Points, in no order, along strands that fork, close into loops and pass close to each other.
Two points are linked if the straight distance between their rows is under 51.3. Some points are linked to none.
vumu: [  8   1 -13  -9   9 -37 -20   1   2  31   3 -26  -1 -13   8   3  20   7
  -5  10   2]
Kebon: [ -6  -2 -16  12  12  21  -5 -21 -31  -1 -24   7 -21  12 -25  25  -9  27
  16 -16  19]
vus: [ -8 -17   5  -7   4   0 -23  18 -16  10 -28   6 -18   8  -3   6  11   8
  10 -17   6]
Fipun: [  8  -5   9  -2  12 -21   8  -5   4   9   8   8  18 -23  -4  10   5  13
 -18 -22  22]
rov: [ -5   5  32   0 -14  27  -8  22  -3 -32   7  12  -5   5 -11 -24  -1 -10
 -21  -2  -2]
likef: [ -1 -30  -4   0  -2  19   4  33  15   4   1  -9  -2  24  19  -4 -13 -28
   0  12 -10]
bez: [-15   6  -9  -5 -16  53 -11   6 -16 -18 -13  -3 -10  17 -11  -4  -8  10
 -31   9   7]
veva: [  7 -17 -27   1  16  16 -30  26   4 -15   8 -32 -12  11  -8 -18  -7 -30
  -8  21  -4]
zovut: [ -2  33  -3  -7 -32 -16  11 -16 -11 -13  12  18  10  31   7  -4   7  -8
   2  20 -19]
Kem: [-21  24  23 -17 -14 -14  13  -7   9  32 -19   4  10   9  14   0  -9  24
   4  -7   1]
timud: [  6  10  22  -5 -11 -29  25   0  17  18   3  22  19   5   8   5  -4  10
 -14  -8  -2]
kazi: [-28   9   3 -16  -4 -11 -19  17 -12  13 -19 -21  -8   7   5 -18  24   6
   6   7  12]
zus: [ 16 -24   0   0  10   2  24  11  26  26  -3  -3  13  10  30  10 -14 -12
   6  13 -19]
Liv: [ -5 -14 -27   4   7  41 -14   6  17  -9  -5  -5 -22  14  -6  11 -20 -12
  -3  -8  -3]
Dotin: [  7  20 -13   0  11  -8  16 -23  23  14   9   1  17   1 -15  14 -25  10
 -19 -21  11]
bugo: [ -4 -13   0 -12  12  -3 -11  20  37  28 -25   7 -10   3 -13  21 -18   8
   3 -33   8]
pibaf: [-17  -4  31   0  -2   3  15 -10  -3 -20   3   1   0 -24  25 -29  11  -2
  39   1  -9]
mukag: [ -2 -24  19   4  -7  -9 -40  15   3  41 -16  16   4 -11 -10  35 -12  15
 -11  -8   1]
zuz: [-21  -3 -26  -9  -2   8  -9   3  12  15 -43  -8 -30  13 -15  23  -9  14
  18  -6   8]
kuved: [ -6  34 -13   4 -10  23   1 -26  11  -9   1   4  -9  22 -22  10 -35  10
  -3  -8 -10]
piza: [  4  20   6   7   4 -27  21 -19  -4  -8  12  17  21 -20 -10   3   5  13
 -19 -18  16]
Mut: [  2 -17 -12  -3   0   5 -11   0 -27  14 -20  20  -2   1 -25  34  -3  20
  -8 -18  29]
zem: [-14   8   2 -13  12 -13  -5 -11  10  32 -16 -11   5 -21  -7  13  -5  32
  -9 -23  23]
pur: [ -1  28  -2   1  -6  23   2 -30  11 -26  11  12   1  11  -5  -7 -38   6
   5  -9 -27]
vamen: [ 10   4   8  -2  -9 -15  17  -5   1 -17  15  10   6  15  17 -17   1 -24
  34  23 -34]
golig: [-13 -11   3 -12  17  -7 -18  34   5   3  -8 -10  -1  -1  -6 -15  13 -10
  -6 -10  22]
tevo: [  8  10  14   3   5  -8   8   4   5 -12  18 -17   1 -13   3 -32  20 -26
  17  23  -2]
ludu: [ 15  30   2  -9 -13  16 -12  -8   0 -18  15   4   0   3 -22  -8 -12   9
 -45 -11  -6]
Vusi: [  2 -11  47   8   1 -22 -10   1   8   7  -1   8 -13 -23  14 -16  10   5
  33  -4 -24]
dovas: [-13  -9  -4   0   6   0 -38 -11  -6  28 -30 -10 -24 -15 -10  23  -2  29
  13 -12   7]
Nam: [ -3 -15 -29  16   5  15   1 -19 -21 -20  11  -9  -5  -4  12   4   5  -4
  11  -5   5]
Kug: [-17  26  32  -3 -23  -6  35  -2 -17 -12 -10  30  12   9   4 -13   6  13
  -4   8  -2]
rer: [ 13   0 -24   7  20   0  24 -26  17  10  11 -10  17 -16   4  14 -21   9
  -9  -7   7]
Zotel: [-22  25 -17 -19 -10  20  -8  -4  15   2  -1 -25   4   9   9 -12  -7  -1
  -6  17  -1]
roven: [ -3  -8  10  -1  19  -4 -24  32  -6 -20   7  -4 -11  -9 -21 -20  17 -18
   8 -20  21]
met: [ 14 -20   3  22  17  13  16   5   8 -30  17   6   1  -9  14 -15  -6 -21
  16   7 -19]
vutu: [-14  36  13 -19 -10  -6  22 -25   9  -8  14  -2  30  -3  19 -16   0   1
  12  19 -11]
Teki: [  7 -41   5  18  -1  -7 -18  -4 -17   4   1   8 -16 -15  13  15   7   1
  19  -9 -15]
lud: [-16   9  16   1 -18   6  27  -6 -19   2 -14  20  10  16   9   5  -2  17
  -7   3   8]
Bazag: [  8  -1   2   7   5  -1 -13  16 -23 -29   7  22   3   0 -25   3  17 -13
 -13 -20  21]
zude: [ -3  22 -30  -8  12   4 -35   5  12  -6 -12   0 -13  14 -39   9  -3  -5
 -16 -17   9]
vid: [ -9  31 -25   6   0   5   9 -43 -10  -3  10 -12  13  -2 -15   6 -11  17
  -5  -9  14]
zol: [  4  -3 -21  -8  -2   2 -27  33  -1 -12   8 -11   2   8 -23  -9   7 -22
 -37   9  10]
val: [ -8  33  11  -6  10  -2  13 -28   7 -25  21  -2  17 -22  10 -26   1   1
  17   8  -4]
Nus: [-11  -7  -7 -10   6   4 -23  39  11  -6  -7 -11   0  11 -16 -17   2 -19
 -23  -4  16]
niv: [  8 -19   5  -3  -8 -19   8  -5  -5  19   9 -16   8 -21  29  -4  17   2
  13  27  -9]
Lub: [ 26  16  18   2   5 -18  37   0  18  -2  15  -1  26 -15   1 -22  17 -28
  -5  36 -10]
Kemi: [ 14 -25   5  18  -2  -5   6  15 -15 -31  18  23  -2 -11 -17  -3  17 -25
  -7 -11  12]
Ninot: [-14 -11  16   6  -7  15  20 -18   3  23 -24   9  -7  -2  -2  18 -35  32
  14 -21   8]
kepab: [  2  -9  15   5   2 -19 -24  11 -37  -7  -5   9 -19  -5 -15   1  35  -2
  12 -15  12]
didon: [ -5 -29  30  13  -7 -13 -23   6   4  27   5  -9   1 -34  23   4   5  10
   2  16  -5]
Bige: [  4  -4   0  -8  -9  20   3  29  27   1   7  -7   3  29  11 -14 -15 -23
 -19  18 -17]
kulus: [  5 -11  15   6 -22 -28  18   1 -17  -3   8  12  -3 -12   6  -8  28 -13
   9  16  -5]
Zazuk: [  7   9 -27  -3  25  -8 -32  10   3  -5   2   2  -7   6 -27   9   7 -10
  -7 -30  14]
sov: [-15  -2  -5  19 -11  34  15 -22 -17 -40  10  15   7  -8  -2  -4 -17   7
 -11  -3  -3]
neke: [-16 -10   8   5  -2  32  17 -13  -6  11 -34  13 -18  17 -11  20 -30  28
  27 -18   7]
lar: [ -2  29   8   1  -8 -26  15 -16 -11  -8   8  16   9  -2  -6  -4  16  10
  -7  -6   6]
bif: [-23  25  -9 -13 -13  16  11  -1 -19  14 -25  -2   0  31  -4   5   0  22
  -9  20  19]
fimer: [ 30  -7   2  17  15  18   1   0   2 -40  24  -2  -1 -10  -4 -18 -10 -24
  -2  15 -29]
Buti: [ 12  32 -13  -2  10  -9   6 -12  20   1  19   2  20   3 -14   4 -11   5
 -31  -7   7]
des: [  3 -22  17   4  12  -9 -25  28 -23 -14  -1   6 -16  -7 -16  -4  23 -12
  15 -28  13]
febe: [-16  -1  -2  -2 -10  13  18  -1  -5  -3   8 -12  16  -8  22 -12   9   0
  -9  10  15]
minuv: [  9 -33  12  17 -20 -27  -3  -9 -19  11   9  17   7 -37   5  20  19   7
 -15  11   1]
kitef: [  5 -13  20  11  -1 -13 -25  -3 -43   5 -13  21 -12 -14 -14  20  20  21
   6 -11  12]
vazaz: [ -5 -12  10  -2 -12 -14  10  -1 -20   7   6 -10   9 -36   6  -2  37   7
 -11   6  30]
Finu: [  0  34   5  -1 -16 -19   2  -4 -11 -14  12  10   5  17  -7 -10  18  -6
  -4   4  -2]
Tef: [-12   1 -11   0  -1  30 -15  16 -26 -17 -15   8  -4  20 -16   6   6  -1
 -17   1  20]
pebo: [  5 -36 -17  19   4   3  -1 -12 -25 -12  10  -6 -11 -19  21   6  13  -5
  22   0  -2]
fote: [-17  -3  -2   0  -4   2  -9 -13 -16   7  -7 -17  -8 -10  22  -2  12  12
  27  -4   3]
vel: [ 20  25  13   1  31 -29  -1  -6  15   2  14 -11   5 -17   1 -18  18  -3
  18  -3  -6]
vanud: [  7  -5  12   1   2   0   6  23  11 -10  15   7  10   4  -1  -9   8 -20
 -20  -3  11]
tura: [-15   3  11   3  10  12  11 -10   8  -6   0   5   9 -10   8  -5 -13  12
   2 -25  10]
fosov: [ 25  -9 -22   3  24   5 -15  25  14  -2  10 -20  -1  15  -9  -4  -8 -30
 -11  14 -13]
Sanis: [ 23 -29  15   7   9 -15  28  12  12   9  11   3  18 -27  16  -1  13  -6
 -11  11   5]
nemu: [ -2 -24 -21  10  16  39   4  -3  15 -10   4  -5  -3  -7   5  11 -22  -8
  -6 -15   8]
gova: [ -9  28 -33 -13  20   2 -12 -13  37  13 -11 -23  -9   2 -11   0 -13   3
   9  -5   6]
gigab: [ 20 -20  -9  18   9  10  -3   7  -7 -35  31   0   5 -19 -10  -5  13 -21
 -18   2  13]
tiro: [-12   2  40   7  -7  16  11  23  -5 -27  -6  25   2   8  -8 -17   9  -6
  -7 -10   9]
nomu: [-26   6 -31  -8 -12  25  11 -10   1  15 -38 -15 -22  15 -13  28 -15  21
  18  10  13]
fabe: [  3   1 -25   9 -15 -15  -2 -17 -31  -6   1  13  -9  21  -1  20  11  -1
   2  -1  -2]
naza: [ 12  26   1 -16  -5  16 -25  -1   6 -21  19 -27  -5   9   2 -31  -9 -14
   2  20 -29]
kiziz: [ -1 -26 -23   2  -7  12   5  -2  -4  20 -16   8  -3   2 -20  43 -16  11
  -8 -19  20]
maf: [ 19 -16   9  13  -2 -21  32   3  -2 -13  14  15   4 -20   0 -14  18 -25
   9  23 -15]
gol: [ -9  21 -10 -14  -8 -19 -15   8 -12   3   5 -24  -6  12   5 -19  26 -12
   6  17   1]
sis: [ -1   5  47  -4 -12 -29  -4  13 -15  12 -10  19  -3 -16 -11  -4  32   9
   1  -9  10]
Tesi: [  0 -29 -11   2   9   3 -23  -9   8  27 -16  -4 -17 -22  -9  37 -15  22
   7 -22   6]
kigub: [ -1   2  32   1   8 -17 -12  -5  -7  18 -17  24   3 -13 -18  20 -10  34
  -2 -32  11]
Bovu: [-14   3  -8 -12  -3  22  21 -19  28  16  -4  -8   7   3  24   5 -31   7
  24  -1  -9]
Dorid: [ -7  -2 -14  -2   3  15  -8  -1  16   4 -13   2 -22  25   1   8 -13  -8
  17 -13 -10]
pora: [-15 -15   9   0  -6  17  22  -5  23  23 -16   5  -3   5  15  15 -28  14
  11 -16  -2]
Bapo: [ 12   7 -15  15  27  -2  18 -31   7 -18  20  -2  17 -27   4   0 -10   7
  -3 -10   0]
bep: [ 22   7   6   0   4 -26  28 -12   8  -3  13   9  21   7  17  -5   0 -16
  24  28 -37]
Mav: [ 24  -2   0   6 -11  24   9  -4   4 -37  26   4   5 -13   4 -17 -14 -11
 -23  17 -30]
Pas: [  3 -24  18   6 -14 -25  -8   2 -23  10   5   1  -1 -43  -1   5  37   6
  -8  11  18]
Beku: [ -6  37 -35   0  -6   3  -7 -24  -7  -1   3  -7   1  14 -23  13  -7   9
 -18   0  10]
mub: [  4 -42  11   8  -1   3 -22   1   4  28 -10  11   2 -24  -1  36 -16  14
  -7 -18   6]
lorem: [ -8  15  -3  16  -1  -9  13 -30 -17 -22   0  25  -2   4  -2   1 -12  13
  19 -14 -17]
teru: [ 18  18   8  -5  12 -19  15  -5  25  10   8   7  13  13  15  -4 -13  -7
  16   2 -27]
Fum: [-20  16   8  -7 -17  13  22   4 -26  -1 -11   9  14  18   1   0   9  19
 -22  15  23]
vaki: [  7   4  -4  -1 -21  -6   2   4  -9 -17  20  -3  -2  26  13 -14   8 -30
  20  30 -23]
Nuvi: [  5 -18  10  10   3   3 -13  -8 -49   8 -17  21  -1 -13 -17  30   1  38
  -3  -7  28]
didom: [ -5  -5  32  -1   7 -18 -25   7   2  14  -4  -6 -23  -7  17 -13   7   3
  38 -12 -20]
bagib: [ -2 -10  10 -16 -15 -14   7  26  -1  16  -6  15  17   9  -1  15  11  -1
 -26  -6  19]
latip: [ -2   5  22  -1   1 -24 -24   7  -2  10 -13   9 -23  15   3  -5  10   1
  29 -20 -21]
loto: [-11  -4 -11  -3 -17  44 -19   6 -20 -27   7 -15 -15  11  -5 -16  -2  -5
 -21  13  -5]
lom: [ 11  19  -6  14  -4 -19  10 -22 -10 -36  24  14   1 -11  -5 -14  15 -15
  12  10 -20]
Rog: [ 23 -35   1  14  15   3  26  13   6 -12  15   6  19 -22  10   3   6 -17
 -10   3   7]
Sem: [ 22 -23   9  -2  17 -14   9  12  16  32   4 -14  18 -28  16   5   8   6
 -13   6   5]
Feba: [  0  10  19 -10 -23  -8  11  27   9   0  16  -7   5  17   1 -26  15 -30
 -17  30   3]
mimo: [ -1   3   6   0  11   7   2  13   4 -13  19 -34   4 -20   6 -35  18 -22
   2  27  12]
lapif: [-16  24   7 -11 -21  16  14 -17   8 -20  12   1  18   8  19 -16 -14  -3
   7  16 -17]
donas: [ -1  -1  -2  19   8   5   7 -30 -32  -2 -18  19 -10   4 -22  18 -18  33
  15 -23  12]
kazug: [ -9 -31  31   1  -7   1   5   8   9  22  -6   3   2 -19  29  -1  -4  12
   4  -3  -5]
dulif: [-12  -6  -1  -1  -5   9  -2  -6 -50  11 -23   0  -7   5   5  12  17  32
   1  14  22]
gud: [-18 -16 -20  -3 -21  16  -2  13 -22   8 -21  -5 -17  31  13  10   7  -4
   3  16   2]
Vabuv: [-13  30 -26  -8 -15  30   3 -13  23  -1  -8 -11 -13  17 -25  15 -28  12
  -4   1   0]
Pupu: [ -3  19  17  -2 -13  -4  10  -8   6 -26   9  23   3  22  11 -17 -12 -17
  27   5 -40]
mar: [-14   6   5   5 -13  -4  12 -28 -43  13 -14  -2   7  -7   5  13   9  42
   3   8  16]
res: [ 11  16  21   3  -5  -3  23   3  19 -20  21   9  19 -20  -6 -26  10 -15
 -18  22  -4]
Bemi: [ 11  -5  -6   7  -6 -16  34 -14  15   6   5  31  12   6  13  14 -28   4
   3  -2 -29]
rik: [ 15  -1  28   1  -6 -43  21  -3  14  21   6  18  20 -23   9   5   5  10
 -15   1  -5]
zapu: [ -4 -19 -17   6  -5   7 -15  21 -28 -21   8 -15  -7   0  -9  -4  23 -19
 -11   6  21]
retol: [-21   3  16  -6  -3  -6 -11 -10  -9  23 -11 -18  -2 -22  22  -1  10  29
  11  -3   7]
Meso: [  3 -21  -2   9 -16 -18  -7 -11 -24  19   2   6   2 -15   7  25  11  16
 -10   0   3]
kef: [-13 -28  18   1  -5  10   0   9   6  20 -19   7 -12   4  19  12 -14  10
  12 -17  -7]
zalad: [ -4  -5  -2   8  -9   3 -11   8 -18 -22   9  -5 -19  21   9 -16   9 -25
  30   8 -14]
vuso: [-23   6  -5  -8 -16  28  22 -25   9  -8   3  -3  15   7  25  -5 -24   4
  18   8  -7]
fon: [-13   7  22   5 -18   2   8  11 -33 -15 -11  15  -8  21   4 -10  23  -2
  12  10   2]
taver: [  8  21  -3   9  12  -8  10 -27  -2 -28  27   2  14 -23   4 -16   6  -3
   6   5  -7]
dav: [  0 -20  -6 -15  12 -10  -2  31  28  31 -12 -13   5   7  11   0  -5 -10
 -11   5   6]
nipe: [-13  25   1  -6   4   7  10 -12  13  18 -25   7  -2  17 -29  16 -24  25
  -1 -24  18]
vifol: [ 27  -3   1   2  24 -11  11  12  27  13   2   0  12  11  11   4 -10 -11
   1   0 -17]
Zes: [-27  -1   7  -8  -3   9 -13  11 -34  12 -29 -11 -14   2   7  -4  24  22
   6  11  20]
mab: [ 17  19  -5  -6   3 -29  -6 -19   8  16   4   3  -3  14  12   6  -3  -1
  27  -1 -28]
Keki: [-10  12  -4  -7   8   6   7   3  32  17 -16  11  -5  16 -19  15 -26  10
  -1 -29   8]
gupel: [-10  24 -19  -8  18   8 -19   0 -11  -1 -24   8 -11  16 -39  16  -3  18
  -8 -18  24]
vav: [ 22  11   0  -5  26 -38 -10   0   5  19  10 -18   4 -17   5  -1  22   2
   5  -1  -3]
fel: [ -7  -3 -29  13  -7  31   5 -27 -19 -25  14  -6   3  -3   4   6  -8   2
  -7   3   6]
puz: [ -3  -8   2  13 -14  29  18  -8  -4 -39  16  10  10 -14   6 -15  -8  -4
 -17   9  -8]
Reseg: [ -6  13   4  -1  -4   3  -1  -6   4  -7  -4  13  -9  28  11  -2 -15  -7
  25 -10 -22]
gaf: [ 21   4   9 -10 -14  20  -3  21  21 -10  16   0   1  18  -2 -15 -20 -16
 -34  12 -24]
reg: [  0  10  21  11  16  -3   8 -12 -23  -3 -16  33   2   2 -25  13 -14  30
   3 -34  16]
loket: [-19  30 -34 -14  -1  11  -5 -12  33   5 -19 -21 -13  11 -26  10 -19  11
   2   0  10]
toz: [  3  15  28  -1 -18  15 -11  11  -4 -35  18   0 -13   3 -13 -32   6 -17
 -11   5 -17]
Pidid: [ 11   3   4   3   0 -25 -22  -7   5  20  -6  12 -20  16   4  16  -3   3
  28 -15 -29]
taf: [-20  11 -21  -9 -21  16   3  -3 -23   4 -17  -6  -8  34   5   6   7   5
  -4  18   7]
mepi: [-12 -18  12  -2  -2  11  15  16   0  -7   9 -15   5 -18  18 -21  18 -11
  -1  12  20]
Burid: [  7   3 -26  -4 -11  14  -8   9   4  -5  16 -13   7  11  -3   0   2 -12
 -36  17   3]
saf: [  4  -8 -10 -15  -1 -14   2   0  -1  25   5 -39   8  -7  31  -9  14  -6
  20  34 -10]
Tor: [-21 -11  15  -5  17  28  -7  18   6   2 -30  12 -11   8  -7   4 -13  14
  10 -34  17]
Guli: [ -6 -33 -12   1 -19   6   2  26  -6   9  -6   0  -7  24  13   8   3 -19
  -5   6   1]
kuduz: [-10  -6 -26  -7  -7  13   7   5   6  19 -17   4   0  16 -12  28  -9   4
 -17  -6  21]
lurif: [  1 -15   8  11  -4 -12  -2   7 -23 -19  15 -11 -17 -20  -4 -21  35 -19
  17   3  18]
Tup: [ 36   6   2  16  18 -22  33  -5   8 -17  17   8  20 -21  -5 -10  16 -20
  -4  27 -22]
gaba: [  6  19  -3   0   3 -30   4 -35  -3  21   6  -5   9 -13   8   7   2  23
   8  -7  -3]
Dun: [-20  -5  -2   1   9  13 -25  17 -17 -13 -18  -5 -24  16  -3  -8  11  -6
  18 -13   4]
kat: [ -6   0  30  13  -8  -7  21   6 -10 -29  -2  40  -5 -10 -13 -17  15 -10
   3 -11  -3]
Vidov: [ 17 -11 -16  -5  29 -26 -33   3   4  12   0  -4 -12  -7 -17  11   9  -2
   6 -28   9]
Pifa: [ -2 -25 -18   6   8  19 -25  28 -10 -21  11 -18 -16  10  -5  -9   4 -28
  -5   3   7]
miru: [-13  -6  28   5  -7 -20 -30  -2  -2  32  -5  -7   0 -28   9  10  13  19
  -3   4   3]
zatel: [ 23   3  -2  19  10 -29   1 -10 -11 -29  20  20  -8  -7  -8  -8  17 -15
  16  -5 -15]
sebuz: [ -8  -8   1  10 -14  33   4   3 -13 -35  18  -9  -2  -7   7 -20   4 -13
 -11  13  -2]
vubu: [  9  20 -18  -6 -26  -7  11  -5   3   0  13   9  10  35   4   8  -7 -10
 -22  17 -15]
monis: [ 43 -11  -5   8  31 -25   6  13  16  19   7  -4  14   1   3  13   4 -15
  -3   4 -12]
Vuru: [  1  10  19  10  17  12  13  -2  21 -23  14  13  11 -10  -2 -13 -18  -1
 -10 -22  -4]
zosu: [-16  19   2 -12   3  20  -4  16  26   5 -15   9  -1  24 -15   1 -19  -1
 -17 -17   8]
vuvof: [  7 -17 -33 -11  21 -21 -29  16  17  19 -16 -13 -15   8 -11  11   3 -12
   1  -9   4]
rusa: [ 11 -32 -15  15  12  15  16  -5  11  -4   8  16   8  -5   2  22 -21  -5
 -10 -24   7]
vob: [ 14 -10  13   1  -8 -28  28 -10   2  16  10   0  17 -34  24  -6  20   1
   9  33 -16]
kam: [  8   6 -13  12   7  15  -5  -7  -3 -14  -4  25  -6  19 -32  23 -19   2
  -9 -32   9]
popo: [  1   3  37   5  -4 -34  -9 -13   9  27   4   9   7 -29  10   5   7  25
  -3   0  -6]
Virug: [ 21 -38  14  15   5 -21 -19  14  -8   8  11   4 -12 -16   7   7  10  -8
  13  -7  -9]
sadu: [  6  -7   0  12 -19 -20  12  -7 -25 -11   6  24  -3   8   6   8  12  -3
   5   3 -10]
nunub: [ 34  -6  -2  12  19  12  -2  18  10 -21  21 -16   4   4  -3 -12  -6 -29
 -11  21 -21]
Risu: [  3  35  22  -1 -13  -2  18  -5  13 -24  22  18  17 -14 -12 -23   2  -1
 -28   4  -3]
ser: [ 19  37  -5 -17   9   9  -6  -6  29   3  14 -23  19   7   2 -15 -13  -6
 -15  25 -24]
kodaf: [-24  -7   0 -16 -12  11   5  10  12  16  -8 -21   4  10  34 -13   1  -4
  15  15  -2]
lelo: [-17  14  17  -3  17   8   6 -14  21  12  -9  -3  -3  -7   9  -6 -17  20
  20 -31   1]
Nuze: [ -1  -4  24 -11   5 -18 -10  10   4  26 -10   8  10 -18  -8  11   1  20
 -13 -29  20]
fiv: [ 10 -27 -31   7  -6  -6   5 -11  -9  17   5  -3   1  -5   8  28   2   2
  -9   0   5]
tareb: [ 14  23 -25  -8 -18  10   7 -21   8  -7  22  -5  17  16   1   7 -21  -5
 -22  25 -23]
mibak: [ 11 -12 -39   6  -4   4   8  -4  -2   2  16  -6  10   7   4  21   2 -10
 -23  12   8]
bil: [-11  -9  -7  -9   8   1 -33  10  -6  21 -46   4 -29   5 -21  24  -5  23
  12 -15   8]
Fik: [ 22  16  16   6   9 -37   3   1   5  -8  14  10  -5  -7  -3 -12  21 -15
  17  -1 -12]
bav: [-20  16 -17 -14  16  -2  -2 -10  21  24 -13 -18   2  -8  -3   0  -8  19
  -4 -18  20]
nite: [ -6  -6 -18 -17  10 -19 -20   0  10  34 -10 -36  -5 -13  22  -3  11   7
  11  20   0]
zodi: [  7 -32  -2  -8   8  -9 -12  15  22  42  -8 -12   4 -13  12  18  -7   5
  -7   1   0]
kipe: [ 23  -8 -13  12  16  -6  17 -12  -2  -7  13 -14  17 -12  20   1   6 -12
  14  20 -15]
Pimed: [  7  -9  -3   0  31  -2   0  -9  15  15   2 -26   5 -25  24  -7  -3   8
  20  -1  -4]
doruf: [-12  32   2 -14   8  -3  -3  -1  -4  20 -34   9  -8  25 -31   9  -7  31
  -2 -15  20]
zepu: [-28  -7 -23  -3 -20  33  18 -19  -3  16 -21 -14  -8  11   7  19 -17  17
  14   8  10]
tepi: [  5   6  31   8 -11   4  -2  18   0 -31  18   1 -18   5  -7 -37   6 -36
  11   9 -14]
dafof: [  0  -2 -25 -10   0  -3  -7  13  11  13  -3 -22  -4  28  15  -7  -5 -19
  15  23 -17]
tefa: [ 16  29  -3 -21   7   7 -24   9  24  -5   7 -34   0  16  -1 -28 -13 -16
  -5  28 -32]
Tetu: [ 13 -36 -23   2  17  -9 -24  14   7  20  -9 -20 -21   2   8   6   0 -16
  17   1  -8]
lezum: [  0  13  31  -4  -9   0  10   7   7 -19  16  -8  -5  -1   3 -40  11 -31
  25  29 -12]
mopi: [ -3 -10  14  13  12   6  28  -9   6 -34  11  10   5 -29  17 -26  -1 -13
  31   8 -20]
nuku: [  2  13  -2 -13 -19  40  -9  -3  -3 -16  -1  -5  -3   9 -15  -2 -19  14
 -46  -6  -2]
kuru: [  4   4 -13  -3  -5   6   1   6  -8  -6  10   9  22   2 -20  15   7  -1
 -44 -10  28]
Lepo: [ -4  16 -48 -11  -9  -3 -10 -14   5  13  -8 -14 -15  28  -4  23  -2  -6
  11  10  -8]
Depun: [-15  22 -18   3  -4  -2   9 -36 -31  14 -10 -10   5  -2  -9  12  -1  33
   0  -5  22]
vuda: [ 10  22  -5  -7   1   4 -16   5   8 -12  17   5  12  -1 -25  -1  -2   1
 -45 -12  13]
sil: [-13  -2  10  -4  -9   0   8 -14 -11 -10   7 -10   3 -11  27 -18  13  -5
  34  12  -9]
gen: [  4 -21   7  -7 -11  -7  11  15  25  38 -10  -2   2  14  32  11 -11  -4
   9  10 -21]
ruta: [  4  26  27  -4  -4  20   6  -7  21 -29  18   7   9  -8  -2 -26 -18   4
 -19  -5 -16]
fazi: [ -1  -1  -8  -1   5  17 -11  16 -21 -15  -3  17  14   3 -26  12   4   1
 -28 -14  36]
buvad: [-18  -5  -4 -14 -14  11  24  -5   9  16   0 -15  20  -4  36  -6  -2   6
  -5  16   7]
kuda: [ 20 -47 -10   6  17 -19 -36  21  -5  17   0 -16 -13 -15   1  12   6  -9
   9  -2   3]
Motun: [ 43 -10   8  12  27 -32  12  17   3   8  10 -12  13 -11  -5   0  18 -24
   1  14  -8]
tasik: [-25 -10   5 -15  19  10 -17  22  28  16 -33  -4 -13   4  -1  -5 -10   8
   9 -27  11]
Senov: [-18  14  30   8 -12 -10  38  -4  -9 -24  -7  40  10 -13 -10 -15   5  11
  -5  -4  -3]
feru: [-16  22  18   3  12  21  -5  -3 -12 -10 -24  17 -18  24  -5  -7  -6  16
  21 -19   4]
tib: [ -9 -10  -6   5  10  -2 -25  13 -15 -14   2 -22 -25   6   4 -24  13 -18
  30  -2  -1]
nibat: [ 17  28 -24 -21  -4  29  -9 -19  17  -7  16 -25   4   2   0  -6 -22   0
 -20  19 -24]
dera: [ -9 -13 -37 -16   0  11 -17  26  29   3 -29  -7 -12  20 -20  16 -13 -16
 -16   2  12]
diru: [ -4   4   9 -13 -11  -3   1  39  20   8   3 -12   6  26   6 -21   2 -23
 -18  22  -1]
nateb: [ 25 -41 -12  15  24   3  10   0   9   0  12   4  11 -16  11  16  -7  -7
  -3 -10   3]
Zesoz: [ -4  18 -36   2  -5  -3  -7 -19 -12   7  -3  -3 -10  22 -12  22  -3   4
   4  -5   3]

A fork is a point with three links, a tip a point with one. Leave the first point through the second and follow the links. Name the first fork or tip that comes.
tefa / ser: Nuze
minuv / Meso: kuduz
nemu / rusa: dav
lezum / tepi: Bige
taf / bif: kodaf
sadu / kulus: lelo
pebo / Teki: Keki

A tip is a point with one link. Name the tips that can be reached along the links from each point below, in the order of the rows.
diru: Feba, gaf, kodaf
des: vazaz, kuduz
ruta: gol, lelo, Lepo
zovut: Kebon, pur, naza
